Each row is a point on a tangle of strands that fork and nearly touch. The rows are in no order.
Points whose rows are less than 127 apart are linked; no others are. Some points are linked to none.
Z_302: [ 28 -57 -36  30  14   7 -14  35   0 -18 -23 -10 -26 -35  61  39  11  21
  -8 -27   2  -7  61  11 -40   1]
Z_706: [-36  38  51 -37 -26 -52   7 -36 -11  69  19 -20  15  51 -13 -27   9   5
 -38  17  16 -10 -61 -30  -4  47]
Z_107: [ 45 -20  -2 -71 -19   3 -20   5   5 -68  12   8  12   5   8 -11  46 -16
 -18  -1 -30  18  26   7 -46 -19]
Z_877: [-14  -8  61   6  17   3   8  12 -35  14   6   9  39 -24  -9  26  -4 -36
  13 -50 -11   6 -41 -40 -17  19]
Z_87: [-16   6 -13 -51 -43 -41   4  -7 -12 -19  31 -14  41 -12   1 -36  24 -18
  -6   5 -75 -23 -22 -45 -18 -60]
Z_819: [ -3  12 -24  -4   2  -7  31  18  21  -5  44 -56  18 -13  -6  60 -17  23
  36  77  13 -26  79 -26  27  34]
Z_77: [ 13  14  -8  27 -37 -60  22  45   6   4 -15 -26 -32   3 -19  26 -38 -69
  -4  63  21  16  55 -65  -6 -37]
Z_722: [-12 -10   1  71  -6   7  -3  13  50  15 -47  20 -37  35 -15 -50 -30  13
  55  18  -5  32 -11  -2  21 -27]
Z_62: [ 37 -33 -20   4   8  46 -13 -37  12   4 -18 -21 -50  48   3 -48   1 -18
  23  -2  -5 -19 -19  29 -32 -27]
Z_68: [ 12  24  42 -39  24  39   2 -29 -19 -52 -13  16  -7  29  -5  18  41 -79
 -21 -11 -20 -37 -35  25  10  10]
Z_974: [-24 -25 -32   0 -31 -13  25   6   1 -14 -21 -23  58  41 -34 -24 -30  25
  31  23 -46  11  28  33 -30 -27]
Z_138: [ 31 -48 -37  32  14  14 -39 -25 -17   0 -51  -1 -67   9  -3 -45   7 -25
   9 -29  -7 -46 -10  48  17 -32]
Z_267: [  3   7 -22   9 -15  38  -1 -33  33 -44 -46  47  -7   5 -20 -29  40  50
  -1 -17  -5  24  21  39  10 -31]
Z_571: [ 19 -24 -10  65  -9  16  -5  19  24 -21 -53  19 -53 -15   3   2  19  26
  58 -24  17  -7 -25  18  50  10]
Z_708: [ 18  -5  11  52  22 -11  63  -6  14 -12   8 -10  35  11  44  27 -22  61
  60  51  48 -27  68 -23 -22 103]
Z_418: [ 19 -20  -7 -57 -28  -3  13 -14   3  13   9 -51 -23 -35   0  38  11 -48
   0  31 -27 -25   7 -14  -5 -35]
Z_141: [ 36 -12 -14  52  37  54 -53  35 -31 -38  21 -15  28 -32  35  33  -7   7
  54  18  -1 -51  72  -6 -24  46]
Z_753: [  9   9  -6   3 -32  20   8 -55 -23 -14 -45  19   4  22  27  -2  67  20
 -17 -54 -13 -13 -30  62 -41  -7]
Z_401: [ -9  37   6  51  26  18 -22 -28 -39 -21 -21 -15  85  15  42  19 -14  63
  54 -32  -4  -6  31  37 -31  46]
Z_299: [-41 -33   1 -31  54  -8 -20 -23  13  -7 -33 -27  12  29 -86   3 -18  10
  -4  50 -20  44  -7  21  26 -26]
Z_426: [  6  64  35 -62  -2 -55  -1 -29 -37   3  65   0  13  25  44 -17  24 -43
 -61  10 -15   5  -5 -19 -52  37]
Z_319: [-18   0 -20  -7 -26  10  31  -1  30  18   0  -9  -8  24 -14 -49 -12 -10
 -11  27 -32  42  29  -8 -48 -84]
Z_758: [  9 -26  -7  41  37 -11 -30 -10 -21 -20 -52 -15  56  23  -4  18 -29  47
  69 -14 -14 -19   2  48 -17  31]
Z_641: [ -2  -2  15  15 -68 -12  42  54  -1  22 -11  40 -41  34  -9   2 -19  -1
 -12 -47  37  31 -28 -18   5  42]
Z_703: [-11 -24 -30   3  13  -3   1  11  39  19 -21  -1 -27 -38 -27 -12 -23  20
 -30  68 -15  18 -12 -14  56 -65]
Z_566: [-10  50  19 -58 -22 -19  72  -3  -6   7  23   3  38 -37 -12  74  30 -42
 -42  -3  -4  19 -47 -49   7 -10]
Z_443: [-34  -4 -17   7 -32  33  13   2  17   1   0 -12   1  -2  -2  15  20  61
  43 -40  38 -15   4  14  30  -4]
Z_940: [ 43 -57   1 -34  17  49 -16 -21  64  21   9  -6 -43  35   8 -19  -5  -5
  56  20  15  27  -2   8 -16 -20]
Z_482: [ 23  26  16 -55  -9  -8 -74  16 -13  10  52  -7  -1  16 -43 -17 -44 -42
 -33  37  27 -27 -29  19  42   2]
Z_54: [  2   5   1  22 -13  18  16 -71  -7  25 -36  12 -56  63  43  -4  29  13
 -16 -61  12 -29   3  71 -43 -24]
Z_150: [ 18 -18   6 -29   1  44  43  -4  -6 -10 -28 -17 -20 -43   2  57  30 -46
  -3  -9  -4 -43  -1 -15  42 -30]
Z_613: [ 13 -42 -12 -68 -32   1  15  23 -16 -52  56 -18  34 -18   8  23  35 -39
  -1 -27 -50   1  36   4 -53 -21]
Z_196: [-24 -30  28  11  13  -4  42 -34 -27  98 -25 -24 -14  36  22  11  -3 -12
 -24 -47  13  13  -7  29 -43 -16]
Z_881: [-19   9   4 -24 -14  60  40 -29  26 -21 -31  35   4  14 -21 -18  28  22
 -51 -16 -21  60 -19  36  -2  -8]
Z_16: [ 31 -12 -10  30 -14 -25  44  -2  10 -44  -9  -3  33  13  13   3 -15  76
  44  52  25   9  61  26 -14  76]
Z_859: [ -5   0  21 -30 -10 -41  30  12  13  20  -9  16 -11 -17   2  -7 -21 -11
 -32   5  -9  33 -68 -11  -3 -10]
Z_37: [  2 -12  -8  22 -61  38  23  58  10  11 -13  34 -40  21 -39 -39 -14 -12
  22 -20  10  32 -41  19   9  -8]
Z_168: [  3 -18  37  16  25  20 -74  10 -14 -15  51 -17  27  10  44  28  11  12
  41 -16  10 -55  48 -25 -21  29]
Z_198: [ 32 -38 -66  77 -11  97 -38  26 -31 -30   8  -1  17 -45  49  25   5   4
  32  28 -33 -55  79  15   2  12]
Z_273: [ 41  44 -31 -24 -33 -80  27   2 -51   6  28  16 -52   1  21 -16  -3  -1
 -90   9  -9   1 -47   9  -9  33]
Z_797: [ 24 -34 -18  17  14 -58 -13  50  -9   6   7 -28  22  34 -17  10 -51  20
   7  15  -9 -13  24  18  -1  44]
Z_748: [-22 -16  30  36  47  -3  34  11 -13 -13 -18  -7  56 -16  -1  18 -12 -13
  46 -14 -21  39   0 -40 -25 -22]
Z_588: [ 20 -24 -23  58 -15  49 -48  25 -23 -66 -44  10   8 -45  10  15  32 -29
  71  -5 -23 -43   7   9  53  -1]
Z_955: [-63  71   7  19 -15  20  18  -8 -19  -8  35  29  70  -7   2 -24  41  59
 -44 -33   3  -4  24   6  12 -15]
Z_495: [ 47 -38   5 -60 -17 -62 -36   5  22  -4  30 -32 -32  57  -8  -2 -18 -21
 -20   2  19  13 -11   4  -5  31]
Z_980: [ 39 -66  24  11  28   0  15   8  39 -32 -20   1 -29  15  19  49   4 -12
  71 -18  41  53  12 -37   0  35]
Z_800: [ 40  18 -36  15 -36 -70  55  38  17 -34 -10 -31 -22   7 -23  35 -18 -31
  19  43  23   7  78 -46   2  24]
Z_907: [  9 -24  -7  37  19   8  -8  10  41  -7 -28 -19   2  33 -49  -5 -23  29
  71  34   1  20  -8  -1  35  -8]
Z_719: [-15  13 -35  60   9  22 -64  23  13  19 -13  -2 -21  -5  28 -24  -7  24
  31  -8   5 -67  57  10  19 -36]
Z_997: [ 31 -57 -25  32  25 -27  51  37  46 -25  -4   8 -30 -15  30  32   5  47
  45   6  34  45  25 -46  16  51]
Z_743: [  7  17 -28  24 -45  -1 -21  -8  20 -43 -22  13   0  -7  51 -42  -5  24
  28 -21 -19 -10  19   0  -6 -65]
Z_94: [ 18 -66 -27 -18  37  -9 -17 -15  -5  62   5 -27 -35 -76  30  38  -5   8
 -18  -3   6 -42 -29   1  23 -28]
Z_359: [ -9 -69 -23 -20  -8  16 -33 -20  12  -7  26 -37  12 -20  37  -3  23  34
  48 -11   2  -8  13  12 -32 -37]
Z_542: [-29 -16  25  48  56  23  37 -14 -11  16 -38  -4  15   3 -32 -10 -23  -8
  -3 -35 -30  63  -8   5 -19   6]
Z_901: [ 10 -17 -21  33  -9  -3  49  16  52   0 -34 -38  19  30 -47   4 -24   2
  76 101 -29  27  19 -21  -3  -8]
Z_594: [-38 -31  -5   1  42  43  65 -17  -1  42 -33 -12 -30 -18 -46   0 -34  -6
 -28 -15  -7  53 -27  23  -3 -37]
Z_4: [ -2   2   0  22  -1  61 -32 -62   6 -63 -38   9  -3  -1   4   5  19  44
  56 -26  12  17  28  51 -23 -18]
Z_668: [-68  50  48   0 -20 -39  13   1 -24  38  23   3  29  23   0  -7  15   0
 -14 -36  16 -30 -16 -21  -2  24]
Z_335: [-19   9 -25   8 -43 -16  42  23  21   0 -36 -26  67  10 -52 -36 -49 -11
  59  91 -52  18  23  -1  -9 -31]
Z_366: [ 57  57  27 -53  39 -20 -47 -10  -7   7  38  19 -12 -21  22  36   9 -31
 -42   8  55 -49 -41 -37  60  64]
Z_337: [ 35 -19 -17  66  31  26  30  30 -40 -10 -56 -26  10 -27 -54  51  -9 -50
  38  67   7 -24  36  22  17  58]
Z_793: [-25 -21   8 -39   3  66  13  15   1 -45  18 -12  56 -29 -66  40  23  -3
  29  13 -32 -11  -6   5  29 -19]
Z_665: [ 14  30   3  21 -53 -69 -19  32 -15 -20 -45  -3 -20  10 -44  25 -25 -41
  -3  33  -8 -12 -16  -8  33 -35]
Z_143: [  2 -42  14  11   4 -41  25  22  23  13  57 -11 -44  -3  20  22 -15  21
  32 -23  47  32  24 -57  -5  41]
Z_289: [ 52 -24  12 -68 -35 -50   1  30   3 -27  27  19 -32  15  13  -4 -15 -24
 -25 -19  14  35 -42 -23 -29  56]
Z_208: [ 26 -31 -16  23  23 -17  34  17  32 -31 -41 -24  15 -12   0  37 -11  36
  29  33   6  56  55  -4   7  45]
Z_467: [ 27  76   2 -30 -24  26   6 -11 -21  51  29  24  -8 -26 -15 -19 -56 -27
 -68  48  20  31 -54  -5   2 -53]
Z_675: [  5  19  28  38 -19 -19  22   9  23 -12 -40  17   1  37   3  15   3  -8
  47 -15  22  10  20 -16 -26   3]
Z_140: [ -6  74  -1  -4 -50  13  40   2  -9  49   7  34 -43 -25  11 -21 -26 -20
 -94  34  10  45   3 -13 -14 -19]
Z_453: [ -3  -1  -8 -35 -35   2 -24 -45  -2 -45  10 -25  46 -23  14  20  38  22
  32   1 -26 -19  24   9 -25 -53]
Z_153: [ 60   8 -19  17  21  56  25  12 -49  35 -17  53 -58 -29   5 -34 -24 -45
 -56 -51  -9   6 -63  36 -30 -21]
Z_883: [-16  -5 -23  41  26  -8  33  20   8  13  36 -29  42 -48   2  33 -14  57
  52  17  14  -2  50 -18  17  31]
Z_781: [-33  71 -22   3 -43   6 -18 -30  44 -14  44  46   0  15  13 -73  25  45
 -22  -2 -22  -9  28  -5 -24 -44]
Z_994: [ 33 -28 -59  41   6  34 -18   6  -6  -4 -12 -42  -4  -7  13  -6 -22 -38
  37  86 -46 -12  88  17 -19 -33]
Z_913: [-42  30  12  39 -24   9   6  14   6  40  47 -15  31  -1   0 -20 -13  73
  39 -16  37 -39  22   3  11   1]
Z_568: [-33  37  30  49  25  24   4  -2 -60   0 -16   7  49   1  52  27   8  22
   8 -74  -1 -22  34  27 -31  35]
Z_869: [ 24  14  19 -17  -4  60  58   4   1  31  10  22 -38 -61   3  49   7 -62
  22 -32  14 -17 -29 -38  10 -23]
Z_497: [-21  38 -21  -3 -50   9 -20  17  56 -23  23  19  16  14  -8 -61 -20  19
  -5  36 -37  14  47 -41 -13 -78]
Z_848: [ -2  -4 -49 -18 -20   8  25 -38 -34  73  -5   6   4 -50  27  15  11  23
 -26  -9 -25 -57 -86  37  11 -49]
Z_276: [-16  25  -1  19  16   3 -41  26  51   4  15  10 -50 -18 -53 -29 -46   1
 -26  79  24  22   9 -33  60 -40]
Z_392: [-10  43 -12  12 -20 -65 -50  20  -5  -1 -41   8 -46  30 -37 -20   0 -13
 -43  18   5 -49 -13  35  41 -26]
Z_67: [ 20 -68 -24   7  39 -58   4 -12  10  -3  -4 -37 -27  -3  68  46  17  11
   8 -18  13  22  58 -14 -45  11]
Z_864: [-14  51  35   3  -3 -32 -80  32 -24  15  13  23 -19  28 -15 -60 -31 -15
 -77  16  19 -10  -6   1  12  31]
Z_262: [-27  -4 -43  10 -17  48  18 -29 -38 -32 -41 -14  -4  21 -23 -25  35   6
  30 -23 -24 -40  34  73 -30 -39]
Z_636: [-25 -28 -11 -41 -22   2   7 -24 -39   7  15 -33  40 -19 -38 -31   3 -60
  13  17 -69 -46 -23  -1  -4 -75]
Z_187: [-53 -21  21   4  57 -18 -39 -29 -10   4 -58  -9  16  43 -43 -23 -20  -6
 -45  12 -23  45 -21  48   4  10]
Z_40: [-38  29  13 -36   9  28  12   2  30 -19  11  -5  41   8 -85  40  40  21
 -10  35   1 -17 -12   8  60  -5]
Z_470: [ -8  48   5  44 -38 -26  59  37  -9 -11 -30  16  16  -1  20  17  17 -14
  19 -28 -27 -10  16 -23 -30  -9]
Z_549: [ 14  52  43  38 -12  26  26  44  -6  12 -11  29 -56   3 -22  39 -48 -74
 -25  10  60  19  20 -50  -2 -23]
Z_768: [  1 -69 -27 -14 -29  18  16 -15  30 -34  -5 -10 -16 -10   1  34  27  98
  46 -15  35  -3  -6  25  36   1]
Z_737: [  6  25  15 -37  24  12 -41  11  13  24  24   6 -15  -1 -30   6 -43 -43
 -23  56  31  14   4 -31  43 -13]
Z_219: [ 20  34 -21   3   0  81   8   9 -13  42  10  69 -37 -14  42 -40 -38 -13
 -73 -28 -18  38 -41   1 -38  -9]
Z_242: [ 27 -26 -40 -52   5  -5  37 -27 -34  66 -11  -7 -33 -64  30  61   5  -2
  -9 -18   1 -53 -61 -13  35 -27]
Z_398: [ 41 -54  -3  24  54  -3  -9  15   9 -39 -52  28 -39 -10 -22  11  10 -29
 -13 -19   1  64  20  22   5  35]
Z_312: [-26  26  34 -79  19 -48 -21 -50  -3  74  51 -47  46  11  -7  -2   5  -3
 -12  24   7   2 -63 -19  -3  38]
Z_849: [-11  55 -14 -16 -31 -51 -36 -16  -2  24 -51  28 -34  30 -16 -36  16   9
 -85  19   5  -1 -30  67  28  22]
Z_522: [ 24 -45 -42  40  12 -15 -45  24  20 -16 -66  15 -88 -19   5   8  -2  -1
  10  15  14 -20 -11  -8  67  12]
Z_283: [-33   9  20 -20  19 -10  18  29   3   4  -8  19  32 -38 -40  33 -11   1
 -45   1 -19  58 -44 -28  30  -6]
Z_384: [-10   3 -14  77 -13   1  -7  44  10  44  42  27  -6  -6  48 -23 -21  67
  71 -55  31 -28  16  -3 -10  -1]
Z_741: [-25   5  21  -2  -4 -43   1   1 -15 -28 -16 -27  40  49 -16   1   9   2
 -14 -23 -10  35  -8   7  -7  57]
Z_841: [ 15 -27  18 -48  51 -21 -39 -21  51 -12 -24 -49 -22  34 -23  18 -19 -47
  23  48  -6  23  -7 -24  18   4]
Z_581: [  7  31  -1   4 -22 -19  16  24 -22 -23 -43  15 -15  -4 -86  -9 -34 -70
 -26  35  -1  15 -40  -9  33 -18]
Z_372: [ 43 -71 -16   6 -10 -71  35  23  15  13 -22 -47 -36 -19  59  45   0  -9
  39 -17   2  -3  23 -46  -9  17]
Z_82: [ 13 -11 -22 -35  -9  43  68 -27 -23 -25 -23  22  -5 -17  -8 -23  42 -17
 -57 -10 -49  40 -55  20 -44 -28]
Z_879: [  5 -35  26  15  38  91  47   2   3 -34 -21  18   9 -67   1  50  18 -11
  31 -46   5  46 -21 -24   4  -7]
Z_526: [ -1 -39   5  -6  64 -34 -22 -34  57 -25 -47 -30   2  57 -49 -11  -9 -11
  11  58 -20  50  14  -3 -14 -35]
Z_920: [-46 -30  21 -14   5 -20  22  32  12  19  65  -1  78 -54 -26   1 -22  45
  26  -9  -3  23 -27 -42   3   0]
Z_377: [-40   4  32 -63   4  -6  -2  -5  43  45  73  -4  30  -1 -17 -44   8  45
  -1  36  25  28 -24 -28  20  35]
Z_769: [  0  33  -5 -33 -41 -68   2 -21 -13 -12  54   7  29  -4  44 -28  32   3
 -47  -1 -45   8 -16 -26 -40   0]
Z_192: [  7  38  35   4 -24 -48 -57  30   6 -41   0  20 -18  72 -13 -37  -6 -18
 -18  16  39 -17  21  -7   6  34]
Z_692: [-59  46  14 -24   9  12   4 -27 -20  16  27  14  30  -9  -6 -28  30  53
 -66 -16  21  -7  16  31  23  40]
Z_251: [-14   5 -53  26 -41  99  25   3 -51 -31  -8  15  30  -8  -4 -10   6  12
  36 -12 -40 -17  45  61 -34 -40]
Z_365: [ 50 103  -8 -19   4  -6 -25 -18 -46  31  -2  18   1  20 -26 -20 -42 -71
 -89  65  18  10 -54   0  22 -12]
Z_17: [-75  32  10  -4   4 -19 -24  10  -8  21   4  -4  36  -3 -22 -35   1  59
 -86  19 -20   8  -9  34  28  12]
Z_917: [-57   0  31 -46   1  19 -18 -16  42  -7  49  -7  44  15 -57 -18  33  64
   7  37  24  -2 -17  10  50  14]
Z_707: [ 40 -63 -10  11  56  63   2 -23  18 -61 -38  21 -31 -27  -8   5  31  -3
  12 -35  14  33 -21  29  29  26]
Z_327: [-20  -3  22  -5  36  19 -73   5  -9 -40   7  40  30  16  23 -49   5  30
 -32 -28  -8  32  15  29 -16  32]
Z_688: [-50 -12 -10 -11 -32 -21  43  -6  26  16  13 -25  44  -2 -20  -9  -7  34
   0   5 -52  32   1 -11 -28 -60]
Z_868: [-26 -17 -33 -19  -2 -50 -10   2 -44   5  21 -33  11 -11  13   9  19  37
 -34 -43 -32 -37 -10  41  -4 -12]
Z_638: [-13 -20  52  -2  15   2   7  22 -15  22  40 -23  42 -27  14  67  -7 -18
  55 -30  22 -14  -2 -52  -5  34]
Z_118: [-39  26  17 -11   8 -18  59   2 -13  -7   7  -6  39 -62  -3  44  31   0
 -67   8 -20  49  -1 -37   0 -25]
Z_240: [ -9 -46  28 -48  59 -12 -32 -13  25  34  45 -29   3 -29  31  36  14  30
   1  -4  41 -17  -4 -21  19  47]
Z_965: [ 17  -2 -57  40 -33  24  -2  -2  14 -40  -2  12 -30 -21  59  -6   5  48
   2 -32  -3   3  63  22 -33 -17]
Z_726: [  7 -81 -35 -35 -32  14  16 -34  46 -15   4  -2 -13 -16  32  -1  26  78
  24 -23   7  17 -22  12 -12 -47]
Z_199: [ -1  45  -6  21 -34  13  18  34  -2  29   7  55 -43 -25  26 -29  -7 -11
 -75 -32 -23  33  -6  -7 -34 -30]
Z_80: [-23   1  -9  25  18 -69  -6  -8  20  71 -25 -21 -66  17  15 -21 -40  20
 -48  17  61  33  35   9  27  31]
Z_162: [ 36  43  35   7  13   8   5  14 -46 -48 -36  21  -9   1 -45  -6  18 -94
 -21   2 -13 -12 -57  18  19 -21]
Z_449: [-12  -9   9 -10  18  32 -15 -10  14  18  45 -42  -3  -4  -9  20   2 -47
  13  54 -20 -39  25 -18   6 -62]
Z_295: [-14  22  12   1  55 -14 -72  -8  22  -9  38  -7  -2  39  16 -32  -4  18
  -5  23  26  -9  65 -11  27  55]
Z_771: [-51 -17  14  25  16   3  48  45   4  44  54 -20  55 -36 -36  17 -61  47
  29   1  17  50  21 -24  19  33]
Z_676: [  9  61  57  12   9  18 -22  40  -1  -1  10  13 -27  25  -6  27 -26 -62
 -12  -6  51   4  52 -29  11  34]
Z_931: [ 20 -50 -21 -31 -70  40  30  20  15  -7 -12  13 -19  29 -45 -40   6  10
  35   5   8   4 -56  50  19 -21]
Z_825: [-30  -1  26 -29  48  -7 -22 -23  19 -24  82  26  14   0  19 -38  19  31
   7  31  58 -17  70 -44  28  38]
Z_906: [ 15 -29  17  33  13  90  16   7 -10 -15  19  15 -20 -48 -14  27  10 -47
  53 -15  -8 -17  -9 -26  -9 -15]
Z_235: [ -3 -25   1 -63 -36  24  41  -4 -42 -23  18  18  33 -21   5  -8  45 -50
 -22 -49 -67  26 -25  11 -59  -6]
Z_379: [ -3   9 -15  42  24  44 -42  12 -12 -31 -17  12   9 -33  29   1  24 -16
  29 -10 -34 -55  36  -8  15 -29]
Z_183: [ 39  -5  31 -12 -14 -19   8  45  -3 -71 -14  22   8  -9  -2  42  50 -34
  10 -34 -13  -3 -26 -26  24  35]
Z_421: [  0 -21  -3   3 -32 -15   7  -3 -29  25 -22  18 -16  44 -10 -25 -22  26
   3 -42  -7 -37 -73  38  14   0]
Z_88: [  1  18  43 -38  47  -9 -20 -13  22  40  46   8  -2 -18  29  13  -7   0
 -18  19  67 -36 -31 -36  72  47]
Z_988: [-35  26  12 -90  33 -14 -33 -36 -17  48  79 -15  59  -6  13 -29  27  30
 -25  49   4  18 -25  -8  16  61]
Z_32: [ 29 -31   2  -2  -3 -52  28  14 -15  48  16 -22 -47 -26  21  52 -33 -11
 -11 -22  37   6  21 -32 -20  25]
Z_670: [  4  89   8   1  11 -11 -59  -9 -23  32   7  31   0  -5   3 -28 -26 -17
 -79  22   1 -15 -47 -21  24  12]
Z_122: [ -2 -34 -30  34  13 -40  21 -17  -5  16 -38 -55  -9  31  31  39   6  12
  22 -14 -10 -14  69  29 -37  -5]
Z_823: [  0  22  28  27 -24  -2  45  32   0  22   2   3 -38   7 -12  15 -51 -69
 -10  18   9  38  11 -72 -28 -67]
Z_814: [  3  33  25  -6  20 -17 -36 -46  36  18   1   8  -6  23  61   6  38  52
   9 -39  53 -57 -39   8  32  21]
Z_350: [ 25 -54  13  12  32  37   6 -27  26 -49 -46   0 -11 -29  34  34  37  27
  44 -45  25  49 -21 -17   1   3]
Z_805: [  4 -39 -24 -16  17  -4 -31  53  -5  38  27  -2 -22 -72 -16  17 -35   7
 -18   0  30 -41 -16 -10  40 -29]
Z_241: [ 25  81  -2 -15   9 -35 -34 -15 -11  27  17  33 -44  -9  21 -18  16 -10
 -68  -5  50 -38 -53 -22  38  54]
Z_601: [ 22 -24  35  15  33 -31 -60  15 -39  -6 -31  30 -13  15  35   8   2 -15
 -25 -62  -8 -12 -28  11 -27  50]
Z_650: [ 32 -49 -43  36  -2  -9 -25  -6   9   8 -53  -9 -75 -13  23 -32 -16 -41
  30   4 -21 -17   6 -12  47 -45]
Z_136: [-23  11  19 -29 -21 -28  -9   1   5   1 -10  -3  28  50 -33 -43   9  28
  29 -11  -3  -8 -40  22   9  22]
Z_35: [ -38    4   26   13   30   -1 -101    7    2   14   39   -1   44   45
    9  -57  -16   34  -10  -10    5   16   23   13   10   23]
Z_846: [  9 -28 -25  64  37  32   8 -35 -14   4 -40 -73  10 -14 -30  -3 -37 -83
  49  90 -50 -14  93  14   2 -30]
Z_155: [-33  28   5 -13  -1  -8  10 -46  26 -42  55  38  14   6  15 -45  22  65
  13  35  62  37  68 -19  17  43]
Z_259: [ 12  34 -58 -24 -28  12  57  -3 -27  56 -26  41 -24 -61  24  -8   9  21
 -60 -30 -13 -13 -78  37  -3 -36]
Z_465: [ -1  13  13  26   4 -40 -26  -3 -48 -13  -2   2  16   9  65  33  20 -16
  -7 -83  -1 -53  14   5 -30  48]
Z_891: [ 42 -31 -25  45  16 -58 -28  20   5 -33 -46 -17  47  42   8   4 -52  26
  49  43 -17  -7  16  45   2  74]
Z_461: [  8 -48 -27 -22 -55  33  20 -26  -8 -33 -12  -9   0  28 -41 -42  16   1
  50   4 -28 -21  -1  54   1 -63]
Z_851: [-34 -24 -14  -9  18  -2  16  27   4  -8  47 -11  58 -55 -47  28  16  23
  11  12 -43 -12 -21 -14  27 -41]
Z_895: [-14  41  57 -63 -16 -10  46 -21  -8  26  49 -27  33   4 -16  40  -2 -60
 -26   1  -2  -7 -20 -39 -36   8]
Z_554: [ -2 -35 -38 -13   1  20  58  -1 -18  11 -42   6 -23 -31 -58 -10 -12 -13
 -25 -19 -33  10 -62  37  36 -30]
Z_79: [ 30  46  42 -65 -30  -9   4 -18 -26  57  59  -8   6  -3  18  -3 -13 -54
 -50   8  22  -5 -12 -21 -44  14]
Z_245: [-20  11  12  10   3  15  35 -86   8  90 -40 -15 -46  47  58  15  15  13
 -20 -41   2 -23 -42  39 -45 -10]
Z_274: [  8 -48  39 -11  29  45   1 -51  68   1  25  -9  14  39   4  19  13   8
  74  -6  21  34 -26 -34 -26  -9]
Z_478: [ 19  35  44  22  -3 -22 -33  39  15 -36  26  22 -46  68  12 -21 -26 -36
   7 -13  44  13  44 -68   5  66]
Z_855: [ 18  68 -30 -30 -43 -36  -3 -14 -28  32 -12  18 -25  14   0 -26 -11   8
 -87  30   0  18 -95  25  25  30]
Z_69: [ -5  11 -19  17 -14 -25  19  -5 -26  28   1 -37 -10   6  60  38   7 -15
  11 -54   2 -38  72   4 -69 -15]
Z_84: [ 20   5   1 -23 -40 -93  28  25 -15  11  14  28 -35  10  11 -27  -8  -2
 -34 -15  -6   5 -62 -21 -26  24]
Z_7: [-22 -48  46 -20  22   2   7  17  22  24  69 -15  16 -36  41  20   6  23
  47 -34  71  16   0 -44  -3  59]
Z_718: [ 19 -39   9 -70  16 -21 -50  -7  -6  28  50 -28 -12  50 -23 -18 -47 -35
 -22  26  14 -14 -52  35 -15   2]
Z_873: [-63  44  37  25 -11 -11 -16  11 -31  15  57  37  64  -1  20 -12  20  37
 -11 -45  -9 -26  10  -4 -26  12]
Z_447: [ 13  21  28   2  17  13 -15 -27 -37 -26 -11  19  26  24   0  -1  46 -21
 -17 -61 -25 -37 -44  47 -21   4]
Z_577: [ -9  49  23  -5 -47 -30  32  23  -1   2   5  12  14 -38  12  34  38 -37
  -6 -14  -4 -21 -24 -60 -14 -29]
Z_528: [ 15  -3  36  21  45  19 -86  16  20 -23  14   6   0  39   9 -13  -8 -22
  26  10  17 -44  38 -20   5  27]
Z_215: [ 22 -20 -21  41 -26  39  21  32 -17 -66 -55  36  -4 -36  -5  21  41   9
  61 -44  -7  -8 -26   5  45  18]
Z_311: [ 13  15  32  17 -20 -23   3  15  -7 -14 -37   2 -22  52 -30  17  -4 -25
  13 -34  22  30 -23 -13  27  59]
Z_358: [ 21  52 -45   5  -2  44  29 -23 -45  39 -40  30 -28 -27  -5 -18  -3 -34
 -47 -45 -25 -17 -86  52 -19   0]
Z_441: [ -6  -1  -1 -15  14  20 -51 -12   5 -63  17  19  43  41 -12 -23  13  -7
 -10 -14 -34  20  40   1 -32 -12]
Z_381: [  0  29 -30  22  -3 -19 -47 -14  15  -5  16  29  -4  14  46 -63  27  45
 -14 -16 -25 -31   2  19  -8 -38]
Z_560: [ 11 -24 -24  16  18  75 -22  -4  -9   0  33 -56   8  19 -16  -5  -6 -71
  27  55 -43 -35  80   7 -33 -56]
Z_603: [  3 -17 -43  -8 -12  -3   9  14   6  -6 -29  17  -7 -56 -16 -16  18  -2
 -30   5 -27  -4 -21   6  37 -60]
Z_876: [ 26 -37   2  -8  47 -19 -64  11  -7 -43 -43  33 -33  23  10 -26  -1 -35
 -49 -53  -5  51  11  24 -26  37]
Z_511: [ -1  25 -32   2  -2 -55  67   8  36  -8  24 -38   3  23  -6  25  -9   0
  26  82  25  -2 107 -26 -20  40]
Z_502: [ -5  11   7 -26 -15  72 -32 -55  -7 -83  13 -21  28  -7  -3  38  26  35
  76   4   3  -8  16  29 -19 -26]
Z_70: [-60  30  31 -13  61   8 -29 -38  -1  50 -28   1  33  18 -34 -56 -14  36
 -78  22 -16  30 -13  44   9   2]
Z_424: [-23  34 -24  99   0  30 -13  19  41   4  -1  37   0 -13  40 -26  -7  58
  50 -15  16 -13  36   6  -4 -32]

Follow the links from the first point to the second, and from the first to the third. Name the last point that the two ways share.
Z_32 / Z_273 / Z_77 => Z_7
Z_208 / Z_566 / Z_511 => Z_7
Z_797 / Z_781 / Z_94 => Z_143
Z_855 / Z_140 / Z_769 => Z_84
Z_421 / Z_392 / Z_980 => Z_84
Z_554 / Z_869 / Z_708 => Z_997

A fork is a point with three links, a tip a point with one. Leave the first point through the second and follow the links. Name the first fork or tip that comes.
Z_793 / Z_40 => Z_841
Z_718 / Z_482 => Z_7
Z_295 / Z_35 => Z_274
Z_365 / Z_467 => Z_805
Z_453 / Z_502 => Z_295
Z_273 / Z_855 => Z_196
Z_955 / Z_873 => Z_670
Z_554 / Z_603 => Z_84
Z_381 / Z_781 => Z_722
Z_974 / Z_688 => Z_67
